Points, in no order, along strands that fork and pass close to each other.
In the rows, zero is written as 128.
Points whose rows are less than 72.8 apart are linked; no others are. Some points are linked to none.
rosum: [162  90 121 157  98 138 119 175 129 166 127 121 117  98 122 102 183 152
 128  77  79 172 109]
Digu: [136 135  60  82 134 141 182 174 103 199 116 109 106  94 107 146  99 192
 103 128  93  92  61]
vebe: [189 111  85 144 122 118 158 143 107 107 142 105  28 112 111 149 127 117
 149 106 133 127 176]
Nele: [166  96 136 177  97  90 130 153 109  76 101  82  46 120  98 110 171 106
 184  94 128 137 167]
Kuv: [141 103 160 182  90  67 131 144 136  60  83  89  44 154 138 122 138  91
 188 113 142 108 153]
nop: [118 154 200 158  89  81 136 108 206  84 123 105 132 166 130 128  86  66
 173 117 170 136 170]
bolom: [155 133 154  93 107  79 138 116 131  71 133 157  71 161 154 150 100 123
 110 121 137 112 160]
gak: [105 114  69 127 131 142 127 175 107 220  88  97 147  99 116 113 141 172
 134 125  86 114  74]
gugu: [117 148 184 152 147 165 137 106 127  75 119 162 183 109  79  92 178 113
 133 114 117 157 102]
kubob: [145 123 127  87 155 147 135 118 109  65 132 120 128 131 129 180  88 133
  92 172 168 101 126]
Gonak: [131 114 186 175 102  62 129 151 165  56  71  68  78 160 162 139  95  76
 172 123 157 109 147]
Bina: [175 132 168 130  97  96 138 117 173  72 132  85 114 139 135 148  86  72
 135 122 147 116 184]
zok: [160 120 124 135  79  72 137 133 135 106 126 133  42 148 157 129 122 126
 158 103 129 121 175]
domif: [165 130 152  97 132 119 134 116 123  64 142 127 106 140 138 176  92 107
 103 146 153 111 159]
nizi: [ 87 120  88 131 145 127 103 121  92 139 101 148 107 144 171 145 130 159
 154 143 149 114 140]
deten: [141 136  61  67 116 147 177 177 111 189 133 120 100 107 108 145 104 197
  83 111  79 113  46]
memem: [152 119 176 170 101 105 115 124 156  94 114 100 122 135 129 128 121  76
 152 128 146 129 179]
tal: [148 135 165 167 119 142 124 118 163 146 154 124 165 106 115 102 153  93
 131 105 125 150 143]
Vob: [ 72 154 167 152 160 138 110  89 164 120 152 154 154 179 149 144 101 101
 150 138 168 150 167]
Zaged: [157 107 112 150 128 156 117 148 109 174 142 112 146  85 127 125 132 133
 120 117 103 114 110]
buk: [174  94 162 180 129 139 106 140 113  70  97  87 113 100 106 123 158  91
 150 129 138 130 146]
Savu: [ 86 164 100  71 160 128 187 151 150 235 119 107 192 122 120 113  91 148
  89 152 101  88  71]
Dep: [135 146 109  58 135 137 124 113  89 114 150 156 136 120 113 137 125 149
  59 150 123 117  88]
lor: [128 147 112  48 109 134 128 141 112 145 159 155 128 136 112 112 148 163
  49 126  92 160  55]
nagi: [ 99 132 121 147 135 125  91 115 132 153 128 158 140 142 173 111 143 127
 141 114 126 148 153]
kos: [104 145 122 145 137 155 107 118 148 180 151 149 182 116 140 104 145 114
 130 121 116 157 130]
gav: [106 163 111  46 129 128 125 123 111 145 164 158 163 136 114 114 138 146
  41 135  90 150  65]
Revin: [ 94 127 138 146 145 155 106 125  96 108 106 161 176 111 114  82 191 132
 130 115 104 149 100]
natup: [158 108  77  97 149 157 156 135  87 126 137 103 117  95 108 164  95 154
 110 168 138  85  99]
likol: [ 95 131 100  58 160 132 129 106  96  86 122 138 153 150 124 166  97 152
  95 198 172  92 104]
Fuf: [ 95 149  65  47 137 135 142 148 120 191 130 136 157 131 144 119 112 171
  78 135  76 125  90]
lelag: [110 178 154  84 141 142 147  81 172 152 205 170 155 150 108 132 100 111
 104 119 136 169 155]
zivaz: [101 122  73  86 150 137 141 137 106 189 105 116 159 107 126 134 105 160
 117 164 122  85  99]
bofa: [136 132  93  59 104 133 136 144 136 158 161 167 116 135 152 130 138 176
  68 103  77 157  97]
regeb: [ 99 145 203 174  94  87 126 105 181 103 129 144 133 170 134  89 137  82
 175 113 154 144 157]
bak: [ 92 122 134 163 139 127  90 123 115 127 115 149 135 145 169 118 158 126
 157 125 138 140 141]
pil: [ 82 126  88 122 154 148 132 138 120 215  95 112 191 106 123  99 122 134
 131 160 113 109  95]
vuv: [138 146 139 100  99  99 134 114 172 144 171 173 123 148 173 112 131 135
 109 105 116 154 163]
Kov: [107 151 197 165 134 136 119 104 176 100 135 129 146 156 123 157  99  84
 158 138 176 156 180]
lugi: [125 139 177 161 102 108 116 104 185 136 149 157 147 146 132  86 146  96
 154 108 138 168 168]
zor: [171 106  80 104 160 152 152 139  80 105 134 103  90 100 114 168 102 158
 112 158 155  90 123]
zurin: [193  95 119 144 118 123 126 142 117 111 135  89  79  92 123 151 118 110
 135 117 129 114 166]
lufu: [110 129  71  96 129 144 125 143 115 190 124 131 139 112 151 133 121 167
 107 122  91 120 109]
voze: [122 162 175 136 137 145 129  77 176 132 178 147 151 144 108 147  95  89
 143 135 161 157 176]
beveg: [203 106 123 116  88 109 139 147 158 155 160 126  96 114 142 117 139 137
 107  90  94 146 154]
bifek: [103 128 181 156 136 126 114 125 115  51 100 177 147 148 124  91 192 111
 144 110 124 144 124]
kodi: [143 109 169 171 103  71 134 156 151  63  82  79  49 156 151 142 108  90
 181 121 154 106 165]
mivu: [146 103 141 174  89  94 106 141 127 108 110 135  87 128 133  98 186 133
 162  88 113 148 149]
vep: [126 119 142 154 148 157 107 111 129 119 132 126 170 119 136 144 116 107
 133 147 151 122 145]
vol: [134 129  84 113 120 130 116 133 115 171 141 145 122 119 162 132 134 158
 120 111 105 136 134]
Ferig: [134 126 172 132  65  40 156 116 179  86 127 124  79 176 165 123  81  81
 168 116 138  98 158]
Zolim: [130 148 114  60 135 140 140 131  79 130 146 129 139 116  87 126 129 155
  57 154 108 103  50]
Nolaf: [148  80 130 174 149 163 103 141  85  84  97  94 126 102 109 136 158 125
 150 141 142 122 122]
Mag: [144  99 122 168 127 132  97 132  95 121 105 121 111 110 126 118 170 129
 142 117 121 131 137]
katez: [115 101  99 137 159 159 109 130  98 159 109  95 173 105 126 141 118 141
 141 168 148  89 108]
roso: [154  98 136 180 131 116 117 149 106  81  96  99  46 141 141 151 125 123
 172 133 164 122 166]
zepaf: [197  99 121 144  85 122 126 152 151 157 148 120 105  97 135 114 150 137
 126  86  96 144 144]
fuze: [151  88  97 181 134 146 116 153  74 107 102 107  77 100  92 128 174 140
 172 112 130 149 125]
zokat: [ 90 117 129 169 141 142  85 124 101 116  96 143 152 137 144 111 168 127
 152 135 133 133 123]
Nubo: [ 97 143 174 164 148 172 106  96 142 128 132 133 179 124  95 118 143 100
 146 133 154 160 136]
neped: [117 135 107 124 123 124 104 124 135 167 147 155 140 140 174 120 138 143
 131 112 107 144 148]
lepig: [139 141 115  67 138 132 128 107  87  97 151 155 126 136 129 152 110 141
  76 154 132 114 116]
Fus: [127 138 104 113 134 156 151 148 152 211 161 122 176 100 149 120 113 147
  99 115  87 125  80]
teb: [179 102 146 166  65  75 122 139 151 100 116  94  99 115 115  84 173 106
 157  80 112 142 160]
mafem: [ 92 177 123  62 162 136 139  97 134 145 188 166 171 149 119 129 110 125
  71 136 115 152 118]
Lel: [151 116 150 171 126 144 104 126 127 138 129 124 151  96 121 113 160 106
 135 117 118 143 129]
Petoz: [ 86 140 125 128 180 170 118 102 142 136 139 122 184 139 139 164  90 122
 132 170 173 123 136]
bipa: [ 66 157 102 103 182 152 148 106 147 196 129 119 207 123 109 125  90 121
 127 166 146 104 111]
Buza: [184 114 128 127  59  62 139 128 169 112 146 119  80 131 144  97 131 124
 148  97 112 126 175]
ped: [134 102 142 173 132 129 107 144  76  58  82 123  88 124 111 121 191 134
 164 120 127 134 128]
Did: [152 115 157 147 125  97 123 136 142  62 107  93  66 149 160 169  90  99
 141 136 163 109 172]
nus: [105 163 112  44 134 138 146 141 112 162 147 137 166 129 109 109 119 156
  42 142  85 128  40]
Gok: [190 108  86 103  94 128 145 166 133 161 161 134  70 110 127 140 135 172
 103  86  89 160 127]
museg: [ 68 166 100  95 175 148 134  93 137 175 144 133 199 140 118 132  90 121
 113 163 145 130 127]
Zumev: [185  89 113 178 104 125 122 158 106 130 127  91  65  88  92 113 174 136
 156  88 107 150 139]
lif: [127 104 130 149 142 158 125 146  91 135 108 125 169  88  97  92 184 140
 120 106  86 136  60]
sumok: [132  93 128 173 151 162  94 141 101  96  90  99 150 119 136 150 137 133
 150 157 166 118 122]
Sas: [124 126  54  98 145 138 126 126  88 138 110 132  87 121 132 169 114 177
 138 152 140 104 130]
Naze: [155 160 173 103  90  88 148  93 197 109 173 154 133 158 129 121  97  99
 122 116 142 133 180]
bol: [130 145 107  91 137 150 133 116 127 166 165 154 161 111 140 140 114 132
  83 127 110 126 116]
reb: [ 73 170 129 138 165 175 123  92 156 193 171 139 185 135 101  96 126 110
 140 130 134 186 130]
gipup: [157 121 133 143  95 110 108 130 155 153 144 143 126 123 149 114 153 125
 125  96 115 157 156]
bel: [184 116  80 101 139 141 163 138  79 102 146 109  57  93 109 165 109 147
 114 139 140 109 133]
poset: [117  88 101 158 153 160 101 138  93 128  91 102 147 108 133 138 139 147
 150 164 152 109 115]
vemol: [155 132 171 123 130  98 129 124 148  56 120 115 102 152 154 176  78 103
 121 142 163 110 174]
Fova: [163 125 139 119  94  74 142 125 140  79 135 128  59 153 154 143 111 109
 140 119 136 104 175]
vam: [ 73 174 115 107 169 175 140  88 160 208 178 138 189 133 109 115 105 121
 130 137 132 165 124]
kek: [155 143 104  67 113 143 146 155  83 135 154 133  93 103  94 129 133 169
  53 129  86 130  43]
torez: [138 132  91  56 145 142 155 130  95 157 134 113 145 101 104 138 100 166
  85 161 123  77  73]
dek: [ 94 157 104  82 156 129 173 172 151 245 102  88 179 128 131 114 102 146
 106 141  83  88  67]
Kado: [103 107 173 174 149 114  98 133 126  88  90 133 106 169 182 162 116 117
 156 144 168 116 153]
Nat: [ 90 131  81 103 150 132 112 112  96 147 122 152 132 138 162 153 119 157
 133 151 139 106 137]
sivon: [ 92 119 100 143 123 144  92 147 106 168 106 144 157 114 131  89 184 155
 137 106  83 152  97]
Zatis: [129 101  53 155 140 154 129 150  79 173  99 105  98  90  98 134 146 179
 153 122 125 130 106]
Varem: [ 76 165 154 146 161 181 111  80 160 172 174 145 165 138  90 110 130 108
 158 127 144 185 136]
febo: [113 108 157 175 166 161  97 130 120  81  98 107 178 123 125 144 135 116
 141 160 173 134 125]
rerov: [144 102 127 186 128 115 111 142  93  89  95 118  47 133 137 150 151 129
 179 120 144 130 154]
ruta: [162 136  62  86 125 142 161 159  91 152 142 131  72 101 101 152 117 183
  95 116 100 127  96]
Rizon: [130 107  91 101 164 148 126 123 105 109 120 111 145 123 140 169  93 153
 120 172 165  93 122]
nugi: [146 135 132  81 129 123 122 113  81  64 143 150  95 150 124 164 115 132
  84 152 145 115 123]
sizak: [ 95 134  63  39 155 123 140 123  93 148  92 128 137 126 106 139 105 175
 103 182 139  80  95]
vukor: [122 108 113 153 113 136  88 147 124 166 119 150 136 115 143  94 186 149
 135  98  93 165 116]
tasag: [ 73 165 179 159 162 165 114  79 167 144 162 147 154 157 103 117 128  99
 172 128 161 179 156]
Dutol: [175 109 110 161 107 100 145 151 119  88 115  87  20 125 112 139 130 113
 173 106 143 126 188]
seb: [ 87 118  97 134 154 153 117 130 109 187 100 108 192 103 121 120 129 134
 131 154 130  98 101]
durok: [114 166 118  66 148 149 152 114 132 175 171 144 178 120 121 129 105 135
  70 144 110 117  87]
Nota: [159 110 112 161  90  89 114 138 120 132 120 136  61 125 137 118 162 135
 165  90 121 147 162]
Fides: [138 133 166 109  71  36 163 114 168  85 143 147  76 171 163 121  91 101
 148 116 136 104 162]
ludon: [ 82 133  88 106 148 136 138 156 133 237  95 100 187 117 134  92 123 142
 122 140  84 111  88]
Bor: [ 85 149 142 130 162 136 111 102 141 117 147 157 154 169 169 158  98 114
 129 147 162 130 155]
nani: [122 121  51  97 137 138 164 167  99 220  91 101 112  99 104 146 106 186
 124 140 101  92  80]
Levu: [108 110 137 163 134 117 107 124 107 101 105 150  85 159 182 153 122 131
 156 139 151 113 160]
san: [109 140 160 164 151 161 110  98 143 120 138 138 171 130 123 146 115 106
 140 146 162 143 153]
Lebi: [165  89 154 184 145 135 107 152 115  70  92  76 106 122 132 152 132 102
 151 142 160 128 155]
Lim: [109 134  99  60 142 132 118 122  61  94 119 129 117 135  86 140 131 158
  75 192 151 105  69]
pasa: [150 110 162 184 130 161 115 122 129 115 128 113 166  92  99 113 156  97
 137 124 130 137 119]
vevu: [160 111 171 165  81  85 116 133 146  81 105 112 123 128 115  88 171  89
 159  97 118 140 154]
Lakas: [117 144 184 165 142 168 118 110 132  95 122 142 180 115  81  95 164  95
 137 125 134 155 114]
tasu: [110 104 176 185 134 115  99 150 105  55  67 121  96 155 152 141 152 121
 168 134 154 128 135]
faton: [145  76 109 177 151 155 112 154  69 102 101  91 108  95  98 125 164 147
 158 135 134 127 115]
roka: [170 140  79  75 122 141 156 154  94 146 150 128  82  99  97 143 115 180
  72 111  89 121  66]
gel: [169 136 147 126  93  98 135 115 168 126 165 138 131 127 144 119 119 103
 118 111 121 133 175]
Dumel: [128  94 169 179  69  55 132 143 133  80  88 127  59 153 138  86 160 109
 189 102 124 122 136]
manav: [155  98 145 169 134 105 124 152 131  60  82  88  45 151 162 176 102 120
 165 134 165 117 170]
guzo: [106 121 127 125 157 133 108 120 113  93 118 133 130 154 177 176  92 135
 133 155 173 113 149]
zet: [149 140 155  84 118 104 128 107 117  58 143 148  93 159 143 157  99 117
  93 141 143 112 154]
Zenez: [173 109 126 142  68  60 134 135 156 113 128 115  55 138 142 107 139 112
 167  98 123 120 179]
raf: [101 114 205 187 118  84 114 141 151  69  75 122 102 170 163 129 122  93
 173 124 155 124 142]
puga: [149 105  58 163 146 146 136 146  84 122 111 108  66 108 115 156 127 160
 165 136 160 123 140]
kipim: [167 116 105 115 144 155 139 129 109 143 153 120 138  89 127 153 106 135
 100 134 123  99 126]
rif: [105 143 154 146 160 170 127 113 103  98 112 157 192 106  93  92 181 120
 124 123 105 147  82]
kipid: [102 121  71 114 132 146 111 146 117 204 112 130 158 105 138 114 135 151
 121 128  90 125 110]
zis: [100 164 147  77 158 147 135  85 135 106 177 159 169 151 115 159  97 109
  86 151 150 126 132]
gep: [132 163 161 111 145 147 147  85 160 123 178 150 159 148 106 167  94  97
 118 132 154 146 161]
garu: [131 138 116 110 127 158 140 142 173 199 172 135 173 114 150 119 117 142
  85 113  89 152  94]
riko: [108 114 207 193 129 107 106 134 130  50  72 131 106 172 151 124 142 101
 163 129 151 130 133]
boza: [ 98 150 189 166  99  94 127  91 203 128 147 162 135 169 129  87 128  94
 168 110 153 159 167]
Sapi: [ 81 150 117  95 157 126 119  96 115 120 146 164 142 167 172 164  94 128
 114 154 152 112 147]
mak: [ 80 142 124 152 172 188 123 106 134 161 124 111 207 111  96 118 123 119
 144 164 160 134 106]
ker: [142 105 150 160  99 104 109 137 115  97 100 150 108 126 121  81 200 126
 147  92 101 153 131]
tid: [122 125 196 157 109 104 129 122 140  38  90 158 135 146 106  84 181 101
 149  97 119 141 128]
duna: [102 129  57  91 148 136 126 121  94 156 115 139 127 125 143 149 114 171
 114 150 130  99 131]
Refig: [117 109 182 172  56  32 142 128 186  89 102 121  97 170 154  83 121  83
 190 112 138 106 134]
Tiza: [151 137 108  80 108 126 126 135 160 162 169 161 130 124 167 122 133 153
  80  96  91 160 131]
muf: [107 140  64  67 121 149 135 159 135 200 128 136 137 129 148 127 121 169
  84 115  65 134  91]
rilu: [ 90 183 135  70 158 153 148  82 155 151 199 174 168 149 101 128 103 115
  93 135 129 159 129]
nipe: [120 119 183 164  66  52 144 121 185  82 105 105  90 172 159 111  90  79
 186 116 142 105 144]
Nuzes: [111 157 172 112 104 100 141  81 199 142 187 174 137 172 140 115 111 108
 138 114 138 168 179]
zup: [118 146  88  41 116 146 163 172 129 179 138 127 134 129 121 125 111 173
  51 122  64 121  39]
Forob: [153 140  49  99 128 138 148 141  88 140 137 143  65 107 108 155 124 181
 112 118 118 127 116]
tige: [145 117 104  96 154 148 125 120  98  93 134 126 125 122 141 176  89 145
 103 164 156 100 138]
Mik: [ 76 125 129 160 156 161  90 113 108 131 103 134 179 124 136 116 148 126
 144 148 140 136 127]
gos: [ 85 137 182 169 143 145 111 111 121  70 105 167 160 143 117 102 177 110
 139 121 142 145 123]
bunam: [156 111 110 148 114 106 110 130 113 120 130 142  74 128 156 144 142 137
 149 111 129 126 166]
dekon: [ 93 134  81  47 155 133 128 122  90 122 108 138 141 144 118 148 106 165
  99 192 154  88 100]
Vunep: [132 156 143 114 146 153 141 101 164 188 197 147 181 113 125 127 105 119
 108 125 123 155 136]
todid: [122 113 197 177  99  70 128 153 158  38  62  70  96 155 137 112 120  75
 178 120 152 121 138]
rig: [149 130  67  70 106 139 138 153 131 171 150 147  97 123 146 140 130 185
  83 105  77 151  99]
tefi: [ 93 150 140 160 160 183 117 102 138 178 150 122 195 103 102 118 134 111
 141 143 140 146 113]
dev: [153 119  96  87 153 156 139 123  91 133 143 113 135  99 121 161  94 152
  86 159 134  86 101]
fud: [ 88 170 123  36 143 132 172 139 124 185 146 125 187 137  96 107 111 142
  50 156  96 108  39]
kozu: [138  93 113 158 101 129 104 157 114 148 117 135 117 105 125 103 194 160
 136  80  82 174 112]
zesu: [123 162 194 145 115 118 133  94 196 112 151 129 141 158 112 148  88  80
 156 127 165 153 182]
Fubo: [125 102 164 175  70  47 131 132 152  96 104 122  72 161 156  94 139 101
 190 108 134 116 153]
bolev: [146 104 171 167 114 118 113 138 102  40  78 120  99 131 105  99 188 108
 154 110 124 129 129]
kupog: [186 115 144 135  94  92 135 133 151  84 125  88  88 126 134 136 108  79
 139 119 139 111 188]
nogas: [144 103 168 176  97  89 116 148 124  50  75  86  74 146 119 116 159  90
 177 114 135 120 149]
todiv: [189 116  77 122 134 130 158 143  91 106 153 109  44 100 106 164 119 140
 126 120 132 122 159]
somi: [ 65 153 120 133 184 177 139 101 143 198 136 112 209 118  97 113 101 119
 149 166 149 127 107]
zugev: [178 105 131 153 128 141 119 129 120 127 135 105 124 101 131 143 120 108
 133 124 127 122 156]
gofop: [169 109 165 164  97 125 115 138 148 133 137 125 150  99 107  85 189 112
 125  88  96 160 125]
fubur: [169  91  91 180 124 134 131 157  88 115 114 104  60  94  90 132 168 138
 167 100 125 143 150]
nog: [117 125 136 166 135 167 130 151 124 187 134 110 186  86 118  94 156 135
 122 114  93 138  58]
vileg: [141 105 129 155 131 145 117 148  89 108 100 137 149  94  97  96 197 149
 120  97  84 146  82]
Pano: [144 133 173 168  99 122 119 107 169 127 142 135 151 129 125 103 143  95
 145 110 139 151 163]
gakiz: [110 120 209 179 115  72 124 128 173  88  95 120  96 179 171 142  84  80
 165 122 152 117 158]
Zun: [ 81 163 113  85 165 148 134  86 125 138 157 152 184 150 126 153  91 124
 100 160 147 123 134]
lorum: [137 144 113  67 120 138 132 147  69 128 143 124 110 108  80 126 142 167
  47 150 103 123  38]
vazo: [122 170 162  89 157 152 146  81 148 108 175 149 161 147  99 172  81 100
  91 149 166 138 144]
Tamuz: [155 105 173 175 129 146 120 131 119  73 105 110 147 108  96 105 173  89
 145 122 123 135 123]
Vegav: [ 84 119 147 170 168 170  89 121 114 108  98 125 189 131 121 127 145 115
 146 152 160 133 115]
fudiz: [120 118  43 127 137 140 129 150  90 185  96 118 106  96 113 141 125 183
 138 128 118 117 109]
Tasot: [121 135 151 162 138 173 127 129 136 182 147 122 187  90 105  98 158 127
 127 112 103 149  82]
sot: [148 124  53 113 135 143 129 130  91 138 134 135  82 110 128 163 114 167
 124 131 133 114 132]
lizif: [128 144 171 101  78  55 149 106 184 101 162 167  96 178 166 109 103 108
 132 111 136 113 167]
Vone: [191 128 110  90 101 114 141 128 120 110 157 136  79 112 134 142 121 135
  97 115 116 118 150]
Mem: [152 131 117 113 118 146 138 141 170 187 163 148 157 114 155 116 132 141
  89 103  92 158 125]
dat: [128 160 175 123  82  81 145  97 211 136 171 163 135 159 136 102 109 105
 145 114 140 152 181]
faz: [177 107 122 130 141 146 133 127 116 124 147 103 125  96 137 152 101 115
 113 130 129 106 146]
fav: [ 91 139  85  98 146 141 160 169 143 248  91 101 170 112 129 114 109 160
 108 143  85  95  77]
nupo: [110 142 205 176  97  79 127 129 192  79  91  95 119 173 148 129  91  77
 174 120 162 124 154]
kena: [142 108  59 165 138 142 124 145  80 144 109 115  78  97  97 149 142 167
 159 116 130 133 124]
luk: [199 109 116 131  91 103 140 136 136  97 137  88  67 111 126 138 122 100
 144 118 125 108 179]
pinin: [137 146  96  70 134 149 155 140 105 174 152 127 151 100 130 137  99 156
  79 135  96  89  75]
Bozi: [143 109 177 165  96  83 129 142 119  23  78 113  89 137 105  95 177  90
 162 107 117 122 132]
Suk: [159 117  87 134 123 135 121 128  99 121 133 130  80 110 143 158 119 156
 135 126 131 115 153]
Nes: [193  97 132 160  78  98 122 148 146 131 133 100  89 102 117  97 172 127
 145  88 101 153 152]
lin: [147 121 183 163  97 103 113 122 142  63 105 132 132 125 107  86 183  91
 150 104 116 147 139]
vova: [138  92  69 140 153 153 130 139  89 113 110 106  88 116 125 173 117 166
 154 159 162 106 138]
bulan: [127 145  79  52 115 152 172 182 119 191 128 117 115 131 124 140 106 189
  73 115  67 112  45]
tiluv: [127 125 157 150  87  75 113 114 164 125 136 162 114 158 168  97 143 114
 156 103 131 130 165]
mozab: [ 90 144 195 181 139 140  99 108 145  85 112 156 157 155 131 110 156 101
 154 126 155 153 143]
Biv: [102 129  61  42 153 124 162 139 102 177  89 119 135 120  98 130 105 181
 100 178 131  67  80]
vod: [ 73 169 119 107 177 166 139  90 150 173 171 138 183 132 107 132  94 113
 127 142 140 149 136]
boziv: [159  95 155 161 147 140 109 140 135  75 109  88 124 130 147 171 108 104
 139 153 173 128 160]
Riveb: [ 97 110 100 165 142 129  98 126  89 118 102 139  91 141 164 143 136 151
 161 137 151 117 142]
luv: [144 142 187 144  90  84 143 117 190  77 123  91 123 152 131 141  84  64
 152 118 160 117 173]
Goseg: [180 128 145 113  72  74 138 121 182 131 164 136 116 127 143 104 133 120
 125 101 116 138 171]
dufi: [ 85 152  90  94 153 148 130 114 140 199 149 141 183 129 155 119 107 136
 101 131 109 137 124]
kuguf: [145 106 145 160 151 150 104 122 128  97 118 107 147 116 142 161 103 103
 133 147 173 121 158]
kel: [114 117  60 127 134 139 135 156  94 211  92 105 141  89 112 132 124 173
 134 140 105 101  90]
dib: [116 130 131  73 167 138 126 113 100  63 128 137 144 147 132 178  95 139
  86 186 174 107 120]
pegu: [101 113  77 129 130 148 106 156 116 202 104 124 151 107 133 103 160 165
 125 113  82 140  88]
bosa: [119 174 164  95 123 111 142  82 187 127 195 172 147 166 129 124 113 108
 114 121 143 160 174]
Gata: [158 132 134 104 110 116 123 107 139 115 159 151 124 129 149 139 115 113
 108 122 130 121 164]
Lugu: [209 118 118  95  72  83 153 136 159 120 158 124  74 120 134 120 132 137
 108  94 102 141 162]
sebe: [140  93  92 134 157 153 115 136 101 109 111  99 120 119 147 173 102 145
 141 163 173 103 139]
nik: [136 138  96  85 130 149 162 164 127 201 147 120 159 101 139 132 101 158
  88 123  86 107  74]
rudon: [ 72 146 178 178 155 141 104 103 158 110 130 159 152 172 142 125 123  94
 161 132 161 156 156]
nub: [ 90 138 213 186 114 113 117 109 163  82 103 150 135 171 128  95 148  81
 170 120 148 148 145]
Tad: [ 94 150 201 177 148 169 113 102 169 103 123 125 154 149  98 142 111  97
 163 144 176 169 157]
Meba: [136 109 147 159 120 129 111 133 102  89  98 148 132 107 108  94 203 133
 138  97  96 146 113]
vevom: [142  95 147 179  81  74 121 141 110  85  92 143  62 148 128  84 190 131
 183  93 114 135 144]
Dala: [ 96 161 119  83 145 125 126  94 124 129 168 179 147 157 160 135 116 131
  93 140 133 129 143]
Rafu: [146 133 117 106 131 135 123 110 126 140 161 150 142 122 149 150 113 129
  99 131 127 124 148]
tomu: [112 152 161  99 121  93 131  95 153 111 169 176 121 175 159 132 108 112
 112 114 137 125 163]
siki: [110 144 153 168 150 178 119 115 136 164 137 135 196  93  93  96 159 117
 135 131 123 154  92]
Rez: [103 162 105  67 157 133 182 141 129 205 125 113 191 117 113 125  87 148
  79 161 110  75  62]
Regi: [127 104 120 162 144 159 128 165  90 177 110  99 167  81 100 103 161 147
 129 115  95 118  55]
lani: [133  99 146 182 131 123  96 136 102  76  88 120  96 135 140 137 161 118
 167 125 145 135 145]
zaro: [ 79 163  70  63 151 132 128 123 123 181 135 143 172 140 140 123 111 149
  88 143 105 124 115]
doreg: [ 93 183 124  52 160 133 192 130 136 204 152 124 188 127  97 116  88 143
  69 152 101  97  46]
bufo: [ 96 167 100  82 155 153 153 130 146 207 152 125 191 121 127 120  94 138
  90 137 105 122  96]
vife: [107 164 113  60 137 127 128 102 119 122 166 177 153 148 138 132 120 134
  69 141 123 131 116]
bolot: [ 89 126 118 148 140 150 103 136 104 141 102 142 173 117 122  84 191 146
 126 121  98 146  99]

Follow the links from the first point to the second, and from the first to the third. Name the last point that the two ways share.
kozu, Digu, muf => pegu
Zatis, Mik, gugu => pegu
duna, Zenez, vileg => sot
Digu, rif, Biv => kel
lani, Fova, Dep => zet

A fork is a point with three links. Follow the links from the first point to the second and name the forks in between, in order.
rig, zurin => dev
fubur, kel => sumok > lufu > pegu
todid, zet => lani
rosum, muf => sivon > pegu > lufu
Suk, lif => mivu
kek, vileg => sot > mivu

A fork is a point with three links, a tip a point with one. Leave the first point through the second and follow the links. Name the first fork or tip that comes.
pasa, Tamuz => sivon
zup, bulan => kel
nipe, Refig => mivu
Bina, luv => lani

Name the points in between on the shortest way along the links from the first point to the second, in order.
zesu, siki => voze > gep > vazo > zis > Zun > museg > bipa > somi > mak > tefi
Lel, Vob => tal > Pano > lugi > boza > regeb > nub > mozab > rudon
dat, regeb => Nuzes > bosa > lelag > rilu > mafem > vife > Dala > Sapi > Bor > Vob > rudon > mozab > nub
zugev, bolev => zurin > luk > kupog > Bina > luv > nop > nupo > gakiz > raf > riko > tasu > lani > ped
